The views of a scene show one set of named points, each view turned or mirrored, and shifted as a whole, with a little noise and some points left out.
In the rows, 100 means zero.

Scene 1
View 1
Q81: 112 128 102 129  83 126 108 112 115  77  63  65  64  78 100 104 108 104 102 107 103 110  86  80  89
Q986: 119 125  91 123 110 101 116 110 117  87  82  83  67  69  91  85 118  97  97 102  95 104  85  97  93
Q783: 110 109 106 120 116 116 121 100 118  96  83  79 103  62  86  86  96  99  83 100  96  89  91 101  88
Q394: 110  96 109 112 136 106 126  95 123 102  99  94 131  50  71  79  84 108  73  90  95  83  95 118  92
Q650: 104 107 110 113 121 120 117  94 125 103  89  85 118  45  80  92  96  97  86  99  96  85 104 102  84
Q13: 100 133 106 122  81 140 106 103 120  91  62  61  64  57 100 113 126  81 116 116  99 101 101  71  79
Q866: 119 110 104 123  99 112 112 114 113  71  80  76  89  78  87  95  81 129  81  92 108 114  82  98  96
Q300: 111 129  99 120  92 119 105 108 122  87  72  75  66  59  95 106 122  98 109 108 102 111  97  82  87
Q730: 112 146  89 115  92 112 100 106 126  91  73  81  42  50  97 110 152  80 129 116  99 116 101  76  86
Q656: 109 114 108 116 105 123 112 102 121  87  81  80  97  57  88 100  98 109  92  99 102 100  97  94  88
Q576: 121 123  89 123 129  90 127 104 116  97  91  92  76  69  86  70 120  88  91 104  88  93  81 110  92
Q573: 122 109  99 120 117  99 118 109 118  83  90  88  94  71  83  86  92 120  80  92 102 105  84 108  97
Q135: 110 116 107 120  91 127 106 108 119  80  73  70  88  64  90 107  94 111  94 101 103 106  94  87  88
Q607: 108 117 103 123 112 120 120  99 118  99  79  75  94  63  88  87 106  87  92 104  91  85  90  96  85
Q592: 120 113 102 135  95 114 120 117 106  68  72  66  77  96  93  86  83 119  79  99 100 105  71  97  93
Q635: 111 116 104 109 116 111 109  97 129  98  90  91 101  40  83 100 112 102  97  98 102 100 104  98  90
View 2
Q592:  97 118  98  68  73  68 106  88  94 132 112  90  77 114  75  84  73  86 114 108  70  95 117  80 103
Q656: 112 114  95  93  69  85  86 106 103 123 112  84  91 100  94  81  61 104 102 104 104  87 107  73  80
Q986: 105 128  91  76  80  95  95 101  87 100 111  92  82 112  92  98  61 107 104  86  96  80 106  73 100
Q730: 108 118  79 100  98 137 102  85  97  96  98 104  96 129  85 112  53 114  99  56 123  72 100  67  87
Q783: 112 119 105  90  62  83  82 114  93 115 121  89  86  91  97  78  71 107 102 112  96  79 103  69  89
Q866: 105 116  88  77  75  74  99  92 105 133 109  82  84 113  84  83  62  91 109 105  89  97 115  80  88
Q607: 111 118 105  94  66  96  87 108  92 109 119  97  85  94  94  85  74 109 105 105  96  74 101  66  91
Q81: 101 110  90  89  86 102 110  78 103 127 102  99  87 122  70  96  66  94 109  90  91  87 111  74  93
Q635: 120 120  93  93  68  89  78 117 101 108 117  80  93  99 106  82  54 116  96  97 121  81 102  71  74
Q650: 121 117 108 100  57  86  74 123 101 116 123  84  90  82 103  74  67 112 101 117 110  78 100  66  76
Q300: 104 111  85  98  90 118 104  81 102 115 102 101  92 122  79 103  60 102 101  78 108  81 109  72  87
Q573: 111 131  92  67  68  64  85 113  93 115 118  77  82 103 100  78  61 101 105 108  94  93 112  80  91
Q13: 108 102  96 118  88 129 104  80 107 122 102 110  96 114  73 100  70 103 102  84 111  74 100  65  82
View 3
Q866: 103  87  96 124 130  91  94 123  93  69 118 118 128  88 102 106 127 116 118 121 110  77 126  98 109
Q13: 118  90  95 120 113 104 117 128 120  94 117 133 106 108 115 126 111 119  96 119  79  74 139  60  74
Q394:  84 100 124 100 125  80 103  98  90  48 104  91 113  62 106  95  95 129  98  75 145 100 113  92 108
Q135: 107  87  99 122 126  95 105 122  99  68 117 116 116  90 107 111 125 120 108 114 101  83 131  86  95
Q573:  95  89 103 110 128  77  91 110  89  68 110 110 134  78 106 104 107 119 109 103 127  82 118 107 115
Q576:  91  99 106  92 115  74  92 110 113  94 104 121 136  81 112 112  73 121  94  95 126  69 116  92 113
Q986: 102  93  98 105 118  76  94 115 110  97 112 126 134  91 112 117  93 117  99 110 108  69 123  91 105
Q607:  97 100 110 102 118  94 105 116 113  77 106 118 116  83 108 110  94 125 101  96 116  78 124  73  98
Q592:  96  92  98 119 134  98  87 132 103  69 113 127 136  86  93 101 124 116 133 122 117  64 125  94 124
Q656: 106  87 101 121 123  90 109 114  97  70 115 112 113  90 111 112 118 122 100 107 102  88 130  85  88
Q783:  93  97 113 104 123  90 104 113 104  66 107 111 117  79 107 104 101 127 104  92 123  85 122  82 103
Q81: 109  88  89 122 123  98 100 131 111  87 118 134 125 101 107 117 120 115 112 128  91  66 134  80  97
Q300: 115  87  93 117 118  86 105 121 107  95 118 127 118 103 116 124 110 118  94 116  89  76 131  82  84
Q650:  99  94 115 110 122  91 115 107  95  61 110 101 104  79 111 110 106 126  92  88 117 101 126  80  88
Q635: 102  89 107 110 117  75 110 101  94  77 113 106 111  86 118 116  98 125  83  91 113  97 123  90  88
View 4
Q635: 106 116  94  84  93 113  89 121  95 113  97  79 107  95  88 104  88  96 118  94 102  83  92  92  85
Q592: 118 134 104  84 110  96 103 102  62  87  61  69 106 118 109  64 127  92 113  73 127 101  95 100  63
Q607:  93 113 100  80  98 109  87 115  85 101  81  79  97 111  94  96 109  91 100  94 115  81 105 108  81
Q986: 102 112  96  96 100 108  89 102  92 107  86  64 113  94 102  87 126  89 115  97 121  96  90 109  78
Q135: 134 117  94  82  95 109  99 114  75  99  86  84  96 118  97  83 108  97 114  81 120  90  92  95  73
Q730: 131  78  83 110  81 123  84 106 116 119 120  74  94  99 100  96 142  88 123 110 134  95  81 119  87
Q866: 130 128  98  85 103 103 103 108  68  93  75  74 106 112 102  74 114  95 119  74 120  97  86  92  67
Q576:  70 119  99  91 106 105  84 105  96 109  79  57 122  86 101  94 118  86 110 103 111  91  99 112  81
Q650:  95 124  98  71  97 112  88 123  85 104  83  87 102 107  83 105  78  97 101  91  98  77 104  90  85
Q13: 137  83  88  93  81 119  85 116  96 104 102  92  74 127  94  89 133  92 106 101 135  86  93 115  84
Q573: 102 139  99  83 107 101  99 109  74 102  73  64 121  94 102  84  99  94 119  79 107  94  92  91  74
Q783:  97 132 101  77 103 103  95 114  78 100  74  74 111 104  94  93  95  95 109  85 105  86 100  94  76
Q394:  75 143 104  65 107 103  93 122  76 104  70  76 117  96  87 104  65  97 104  83  88  79 108  83  81

Which points are out of place in each view (at most two, in the order of its rows)? Write - if all are in place.
view 1 => Q866
view 2 => Q300
view 3 => Q656, Q650
view 4 => Q783

Scene 2
View 1
Q872: 111 128  95  93 112 113  95  90 109  88 115 122  80 104 121  64  84  98  85 122 113  98  89 114 103
Q562: 107 129  94  97 116 122 106  98 122  71 114 128  68 103 127  64  88  96  80 104  93  97  96 118 121
Q78: 102 143  92  95 130 119 100  89 114  83 124 132  68 100 126  59  90 101  82 117 103 105  90 111 119
Q987: 107  99  89  96 103 100  92 103 124  73 115 111  85 112 109  81  90 103  81 114 102  88  94 130 105
Q655: 128 120 101  85  85 111  92  79  78 104 102 114  98 101 125  56  68  94  90 134 136  89  87 102  77
Q505: 136 111  91  98  94 119  87  73 106  87 108 119  88 125 112  86  83  95  69 138 112  92  83 115  90
Q211: 110 104  93  89  97  98  84  94 102  93 115 108  97 107 111  70  82 103  91 128 124  90  88 120  89
Q923: 111  86  86  91  96  88  74  97 114  87 117 100 103 119  95  93  91 109  86 135 118  86  85 134  83
Q330:  95 122  97  90 111 108 105 108 111  80 112 118  77  92 126  51  82 100  95 101 109  93  99 117 114
Q951: 131 101  93  96  84 114  90  81 105  86 103 112  91 117 112  81  79  93  73 128 113  84  89 118  89
Q841: 118 109  88  99 107 115  95  92 127  71 114 121  77 118 112  85  93  98  71 117  95  93  89 124 110
Q786: 110  86  88 100  98 101  92 105 136  64 113 109  84 120 104  94  96 103  75 111  92  85  94 138 109
Q799: 139  92  93  93  77 111  86  79 101  91  99 110  99 123 107  85  79  94  74 134 120  81  84 122  78
Q981: 108  91  92  89  90  92  85 102 107  88 110 101 102 108 106  73  83 104  93 120 121  84  92 128  86
Q464: 103 108  97  97 102 112 107 111 124  64 109 117  73 103 122  66  85  96  81  94  93  89 102 124 118
Q179:  93 103  88  95 113  94  89 108 124  76 123 111  85 107 106  78  92 107  89 115 104  91  93 132 107
Q883:  94  98  86  91 112  84  79 105 119  84 125 106  95 108  99  82  94 111  92 127 114  91  89 132  97
Q695: 102 135  85  99 136 115  94  91 130  75 129 132  65 111 114  78 100 106  74 122  92 106  86 120 124
Q582: 100  87  98  88  81  93  95 116 110  78 104  96  96  99 116  66  78 100  98 102 116  78 101 128  94
Q49: 114 112  91  96 105 110  91  91 112  83 114 117  84 112 115  75  86 100  81 122 109  92  88 121 100
View 2
Q786: 101  71  91  92  95  79 114 115 136  84  77 104 123  87 105 134  87 113  93  71  80 103 111 126 106
Q695:  81  65 102  89 101  63  97  74 115  52 103  83 108  84  85 142  89 103  82  51  88  95 127 133 120
Q49:  94  75 107  88 107  87  97  97 129  68  99  97 112  91  79 120  96  91  90  77  83 106 109 127 102
Q951:  92  72 115  84 104  99 102 106 144  63 100 106 110  96  83 117  94  83  87  90  83 111 108 138  93
Q78:  86  75 105  84 110  76  84  63 106  50 105  83 102  88  69 128  95  96  84  56  89  96 124 124 105
Q872:  93  79 111  87 111  88  86  83 119  63 105  91 105  90  70 118  97  89  90  71  86 102 112 125 100
Q211: 100  77 113  92 109  92  89 108 131  81 108 100 115  89  71 104 104  86  97  82  83 108  96 119 108
Q505:  86  71 120  84 104  98 103 104 149  56 105 106 109  97  84 117  94  79  83  95  82 111 110 143  94
Q987: 102  74  97  91 102  81 102 107 129  81  88 100 118  87  90 125  91 103  95  69  81 102 106 121 107
Q923:  98  68 111  96 100  83 104 131 149  92 105 108 126  84  88 109 102  91  97  86  83 111  92 123 122
Q799:  98  75 119  86 106 109 105 121 156  74  99 116 116  99  84 107  98  79  92 103  79 115  99 136  88
Q981: 107  79 107  94 106  92  95 121 134  93  99 105 121  87  79 105 103  92 102  84  81 108  91 115 106
Q841:  92  71 100  88  99  81 106  97 131  64  89  98 114  93  93 134  87 103  87  71  82 102 119 133 100
Q655:  99  88 125  83 119 114  79  97 133  65 116 103 105 100  56  91 109  65  95  97  83 115  96 126  82
Q883:  99  70 103  98 100  73  96 115 130  92 106  97 124  78  82 113 101  99  99  68  85 105  97 116 131
Q582: 120  89  94  91 112  98  91 115 122 100  83 104 122  90  81 106 102 101 108  77  80 104  92 103  91
Q562:  97  81  97  84 108  82  93  72 110  57  87  87 107  93  80 133  88 104  87  59  84  95 127 123  90
View 3
Q923:  95 108  87 103 123  74 140  79 100  93  85 104  95 126 120 131  92  85  90 122 100 127 110 107 100
Q78:  77  76  82 110 105 101 118 102 129 127  92  89  92 120  64  81  89  95  64  93 109 143 110 115 120
Q987:  81  97  89 108 106  75 120  94 101 114  86 108  88 123 100 108  85  96  90 112  94 135 114 114 106
Q695:  87  76  75 103 118  86 106  99 126 132  93 100  98 129  77  85  76  96  66 101  98 161 110 115 123
Q872:  80  89  87 111 103  99 127  94 121 116  84  86  88 116  81  96  94  94  76 102 111 128 111 114 113
Q464:  66  92  96 113  89  76 109 107  98 129  88 109  80 121  82  93  84 108  93 102  90 134 115 124 109
Q49:  84  96  86 110 106  91 122  91 112 114  83  90  84 118  96 103  92  92  84 109 104 128 112 112 112
Q841:  82  92  83 113 110  82 105  90 109 125  83  98  81 122 103  96  81  96  87 115  93 144 110 115 114
Q179:  83  93  88 101 109  73 128  98 102 111  95 113  96 129  90 109  84  97  82 105  94 139 115 117 106
Q981:  83 108  95 109 105  80 143  88  97  96  87 101  88 119 106 125  97  91  94 112 103 116 114 112  97
Q883:  90  97  87  98 118  74 142  92 101  97  95 111 105 128  96 122  89  89  81 108  99 134 113 110 102
Q330:  66  86  96 110  89  90 128 109 108 119  93 103  87 119  64  93  95 105  81  91 104 125 117 123 108
Q799:  87 109  88 123 111  95 122  75 110 112  68  76  72 110 127 113  96  89  96 126 107 117 108 107 110
Q582:  70 108 105 110  88  73 140 100  87 102  85 108  82 118  97 120  97 103 102 107  98 109 118 119  95
Q655:  79 103  94 122  97 116 148  84 120 101  73  65  76 101  94 112 115  87  85 105 128  97 113 107 107
Q562:  71  82  88 114  97  90 105 105 116 134  86  97  81 118  72  82  86 103  79  98  99 140 114 120 117
Q505:  91 101  81 120 116 100 118  75 120 116  70  75  76 112 118 106  93  85  87 122 110 126 107 106 113
Q211:  85 102  91 108 107  92 144  87 107  98  84  90  90 116  98 118 100  88  83 109 112 115 113 110 103
View 4
Q695: 116 106  71 104 134  97  84 112  77  91  88 104 136 107  97  93  87 109  94 139 115  66  74  93 127
Q562:  95 112  80 116 121 101  96 103  92  80  77 114 147 103  96 104  84 107  95 134  97  74  65  95 118
Q951:  87 109  99 100 120 125 100  70  85  85  93 125 127 105 104  80  99  68 109 110  82  87  85  90 115
Q987: 106 110  95  96 112 104  99  86  95  83  97 114 130 103  99  95  99  82  88 109 107  83  75  91 129
Q505:  89 102  92  98 133 125  93  74  72  90  94 122 128 106 102  71  96  73 115 119  84  81  89  88 116
Q179: 120 112  89  95 113  99 101  95 100  87  97 108 122 104 101 101  95  88  84 108 112  86  74  93 127
Q883: 129 111  93  84 117 104 102  93 100  94 102 105 109 107 106  93 101  81  88 100 110  90  84  94 125
Q464:  94 117  91 113 104  99 104  94 103  72  86 119 148 102  95 113  88  96  83 119 103  82  61  96 123
Q78: 107 111  71 111 131 106  90 115  91  89  70 107 137 108 100  98  78 114 103 139  93  75  73  97 108
Q981: 109 113  98  92 115 117 106  80 103  88  96 114 113 106 107  89 100  73 100  99  90  96  86  93 114
Q49: 101 109  88  99 121 112  97  88  89  87  89 116 127 106 102  89  93  84 102 116  92  84  79  93 116
Q799:  86 107 105  95 120 132 102  58  83  87 100 127 122 106 106  73 102  57 112 101  79  91  90  89 115
Q841:  96 106  90 104 120 106  93  88  79  82  94 118 140 103  96  90  97  87  94 123 107  73  72  90 130
Q330: 105 119  83 112 111 105 105 104 115  80  73 112 134 105 101 112  83 104  93 116  89  90  68 100 106
Q582: 102 121 105 100  95 112 116  78 122  79  93 122 124 103 104 107 100  71  86  90  92 102  73  96 115
Q655:  91 114  96 102 126 137 103  78 104  91  74 121 114 111 112  79  87  77 126 105  54 101  92  98  85
Q211: 117 113  93  90 117 114 104  88 105  93  93 110 111 108 107  92  96  80  99 100  92  94  85  95 113
Q786: 102 108  98  99 108  99  99  76  86  79 108 119 137 100  94  96 104  72  79 111 121  77  70  87 144
Q872: 103 112  83 105 126 115  97  97  94  88  79 113 127 108 103  91  88  98 107 122  86  85  80  96 106
View 5
Q841:  97 137 136 110 100 109 106  73 103 100 114  82 135 111  93  90  87 111 107 107 136  88 100 108 107
Q923: 112 115 105 115 119  88 104  96  93 104 141  91 123  87  78  82  77 113 119 111 119 102 101 111 118
Q179: 101 127 120 113 108 111  97  96  97  96 113  85 111 114  77  83  95 100 106 113 125  95 100 100 116
Q981: 109 108 112  98 121  97 111 101  84  93 131  89 119  93  87  71  87 104 111 112 120  98  92 114 111
Q582: 100  99 128  88 119 104 118 111  82  86 123  84 108 109  86  66  92  97 104 101 124  94  84 113 107
Q330:  93 126 131  89 104 123 100  92  85  82  94  80 118 118  96  73 110  83  96 124 132  87  89 101 107
Q786:  96 126 138 120 104 104 112  90 109 102 125  84 115 116  75  92  79 119 109  90 132  92  99 109 112
Q951: 107 120 127  94 110  95 116  78  87  95 133  89 148  90 107  78  80 114 113 112 133  90  94 122 102
Q562:  91 142 142  98  95 125  99  73  97  89  93  80 133 123 101  85 105  96  97 119 139  82  95 101 105
Q883: 109 122 107 116 115 103  95 100  93 100 121  89 112 100  74  82  90 100 111 118 118 101 101 101 119
Q464:  86 129 151  94  96 124 111  86  98  87  94  77 116 132  92  80 104  96  93 101 140  83  88 105 102
Q78:  96 150 126 102  96 125  86  68  92  90  89  82 139 114 104  84 110  87  98 138 136  87 103  96 110
Q872: 101 133 123  94 105 113  97  77  84  90 106  85 141 102 105  77 101  93 105 132 130  90  97 104 108
Q655: 112 112 113  72 120  96 111  81  63  84 126  89 155  77 124  61  95  93 113 138 125  93  86 121 100
Q695:  97 158 128 122  92 121  82  66 105 100  95  82 132 119  91  97 101  97 101 129 135  87 108  92 117
Q505: 109 131 126 100 108  93 107  65  90 100 131  89 157  84 110  84  80 114 115 121 133  91 102 117 105

Which points are out of place in each view (at most two, in the order of its rows)? Write - if all are in place.
view 1 => -
view 2 => Q951
view 3 => Q799
view 4 => Q981, Q211
view 5 => Q464

Scene 3
View 1
Q422:  91  99  95 106 112 100  89  94 111 112 108 103 111 110 111  96  93  90  96 112  78 121  85 105  94
Q415:  97  88  95 118 108 102  97  90 111  92 101 123  87 116 123 103  94  85  98  94  91 130 108  90 101
Q931:  99  85 105 125 104 108 104  87 107  85  86 119  56 108 126 113 104  94  96  92  80 123 140  76 101
Q266: 100  74 104 135 114 100 101  89  98  50  91 121  71 124 143  94  96  64  97 115  84 129 140  92  98
Q648:  85  94  99 114 114  98  88  96  99  91 101  95 109 107 122  89  97  78  96 133  72 122  99 108  92
Q240:  97  87  95 117 113  97  94  87 115  98 105 112  99 117 115 104  86  80  98 110  82 127 104  95 100
Q680:  86  90 104 120 112 106  95 103  97  65  91 115  82 112 144  82 108  76  92 113  78 131 117 101  92
Q395:  91  95  93 110 115  98  89  96 107  90 112 111 120 120 124  83  89  69  94 115  82 131  83 111  93
Q437:  95 105  92  99 102 111 100  94 119 117 106 135  94 121 115 100  96 102  96  64  98 138  83  92 105
Q431:  91 118  92  87  94 117  98  96 125 163 101 121  91  99  92 112 110 138  95  53  85 122  74  84 101
Q535:  74  98 105 113 118 105  85 109  85  70  92  88 103  98 139  70 116  78  89 144  63 117 104 119  82
Q430: 102 102  84  97 105  98  93  78 139 176 124 107 121 110  65 132  75 112 100  82  83 117  65  86 105
Q327:  97  92  97 115 109 100  92  89 115 113 102 104  93 107 104 111  92  93  97 108  76 120 104  91  99
Q332: 110  86  84 116 111  93  97  77 132 112 121 133 107 134 103 116  68  77  98  80 103 137  92  87 111
Q72:  87  97 105 113 103 113  97 100 100  87  83 114  69 103 133  94 117 101  92  95  75 125 119  90  93
Q230:  86 107 106 105  94 119  99 101 102 109  77 118  59  95 126  97 127 119  94  79  75 119 114  85  93
Q803:  94  93  96 116 110 105  98  95 105  77  96 124  83 117 133  91  98  83  94  98  89 131 110  97  99
Q513:  79 118  89  92 112 106  88 108 107 106 111 113 127 114 128  67 101  86  92  97  85 134  57 120  89
View 2
Q72:  62  95 103 111 102  84 135 104  89  91  88  94  88  69 111  98  81 111 104  92 115  88  93 105 119
Q535:  93 128 107  99  87  82 113 113  87  73 100 120  86  71 109 112  70 106 117 112 133  68 131 111 113
Q431:  63  80  81 151  96 119 106 136  69 127  85  57  71  63  87  93 104 135  80 103  63 130  89 115 124
Q332:  88  98 127 149 130  95 110 136  99 129 145  86 114  53 117  78  92 126 107  99  68 108  94  97 127
Q931:  60  92  98 114 116  84 140  85  99  99  99 101 104  69 123  79  92 114 103  82 100  92  77  97 115
Q240:  89 111 114 127 111  91 113 117  94 108 123 101 104  63 116  83  86 116 110 102  94  94 107 100 117
Q680:  74 109 121 107 109  77 133 111  99  88 108 107  97  66 117 103  74 107 115  96 124  73 104 102 120
Q230:  52  86  86 118  98  98 133 104  82  93  73  83  78  69 102  97  90 118  93  89 105 100  80 109 115
Q422:  93 114 108 130 100  96 102 131  85 107 115  98  91  62 105  97  84 121 105 109  94  97 120 106 118
Q648:  97 124 109 117  98  89 106 118  87  92 113 113  93  63 110  94  80 111 116 111 111  82 127 108 115
Q415:  76 100 107 127 108  95 120 111  92 108 110  95  98  63 113  84  93 120 104  97  91  99  95 102 118
Q327:  87 108 101 131 104  97 111 113  87 110 112 101  99  64 111  81  95 121 103 104  86 103 108 103 116
Q803:  69 102 122 117 113  81 126 114  98  98 112  96  98  63 116  98  80 112 110  94 110  84  98 102 124
Q395:  95 116 126 125 106  86 104 139  92 102 130  99  93  58 108 104  74 112 115 109 106  85 124 105 122
Q430:  99 104  86 169 102 127  82 143  71 142 122  76  93  57  94  68 111 140  93 113  38 139 113 110 118
Q266:  74 108 126 103 120  69 142  90 112  89 120 120 116  67 132  85  78 103 119  88 123  69  94  91 120
View 3
Q931:  92  86 100 132 123  92 100 102  58 126  99  79 102 121 120  57 109  98  74 101 106 106 108 106  82
Q535: 105  97 101  99  97  67  77  62 104 139  94 133  67 135 123  65  93 104  78  78  94  88 174 116 117
Q680:  93  95 100 121 105  79  85  78  80 130  96  98  86 112 112  60  99  99  78  81  86  95 147 108  98
Q327: 106  89  90 123  98 109 104  93  91  96  94 104  76 111 123  69 104  99  70 112 109 115 107  89  98
Q266:  85  94 111 138 110  80  86  79  73 128 101  81  95 107 120  35 104 111  76  84  70  95 137 109  89
Q240: 101  93  94 127  93 101 100  85  93  94  93  99  73 101 115  62 103  99  75 104  94 111 116  88  99
Q648: 108  96  98 112  89  90  92  73 105 110  94 119  64 115 126  66  97 103  72  99  95 106 138  96 109
Q72:  95  86  95 112 124  84  90 101  62 137  98  88  99 134 111  74 104  85  76  92 118  99 124 109  91
Q230: 102  84  89 101 120  91  96 110  61 135  93  94  97 138 107  90 106  77  78 101 131 106 116 102  90
Q415: 101  92  90 120 106 102 102  97  78 104  95  93  83 110 112  71 106  91  77 107 105 113 108  89  92
Q431: 115  82  66  94  99 122 116 120  81  87  84 100  80 120  94 122 103  60  85 126 148 127  81  71  95
Q437: 105  92  76 115  97 106 103 104  79  93  83  84  81  95  89  99  96  69  90  99 111 115 104  78  92
Q513: 114  99  72  95  76  94  93  79 113  92  81 119  57 103  89 106  87  70  94  89 100 109 142  81 117
Q422: 111  94  88 111  87 101  99  84 102  95  90 113  65 109 115  79  96  91  79 105 105 115 124  88 106
Q332: 101  95  85 141  85 118 111  95  91  70  88  78  75  74 101  69  99  88  82 107  84 122  94  68  92
Q395: 107  96  89 117  82  92  91  73 108  93  87 113  61  96 107  73  95  96  85  94  85 108 137  88 113
View 4
Q230:  85 106  81  91  81 166  99  97  89  72 142  64 124 113  95  79 110 116  73 113 139 118 101 111  65
Q431:  81 107  98 128  81 157 111  93 123  50 146  69  87 120 141  73 121 127  45 123 163 128  60 110  55
Q72:  83  95  89  79  82 154  93  97  79  85 133  72 119 107  94  78 107 102  87 116 128 116 105 121  80
Q395:  77  77 114  84  81 128  98  96  70  91 108  93  83 110 117  72 114  97  88 135 133 113  78 144 114
Q240:  83  87 118  94  71 140  93  94  86  87 114  81  87 100 129  68 105  90  94 120 131 115  94 135  96
Q327:  85  88 113 100  68 150 104  94 100  75 120  75  90 102 129  67 101  90  92 118 141 111  92 128  89
Q680:  78  88  99  67  81 144  83  98  61  98 116  81 112 103  92  76 108  93  99 122 118 114 110 136  99
Q513:  75  77 103  86  92 120 111  93  67  77 117  98  75 126 115  80 130 118  63 147 145 121  51 140 103
Q931:  84 105 101  89  71 167  75  97  92  88 128  62 121  96 110  71  99  90  95 102 124 118 125 119  74
Q437:  74 105 109 104  81 145  79  90  93  79 130  75  87 112 135  77 128 112  56 125 139 133  74 125  79
Q803:  76  93 105  81  78 144  77  97  71  95 120  75 104 107 108  75 111  98  87 120 123 120 102 132  94
Q535:  91  64  90  60  85 133 124  99  57  86 112  96 110 109  73  75  97  95 107 134 129  94  97 142 109
Q266:  76  92 108  66  72 152  64  98  62 108 112  74 116  93 101  71 101  76 111 108 107 114 130 137 106
Q430:  85  89 131 141  63 144 122  89 136  52 122  80  59 109 176  60 110 101  65 123 167 115  53 124  78
Q415:  79  97 112  96  72 151  89  96  94  83 125  73  97 103 126  72 107  96  85 116 135 119  98 127  84

Which points are out of place in each view (at most two, in the order of its rows)? Write - if all are in place.
view 1 => Q415
view 2 => -
view 3 => Q535, Q72
view 4 => -
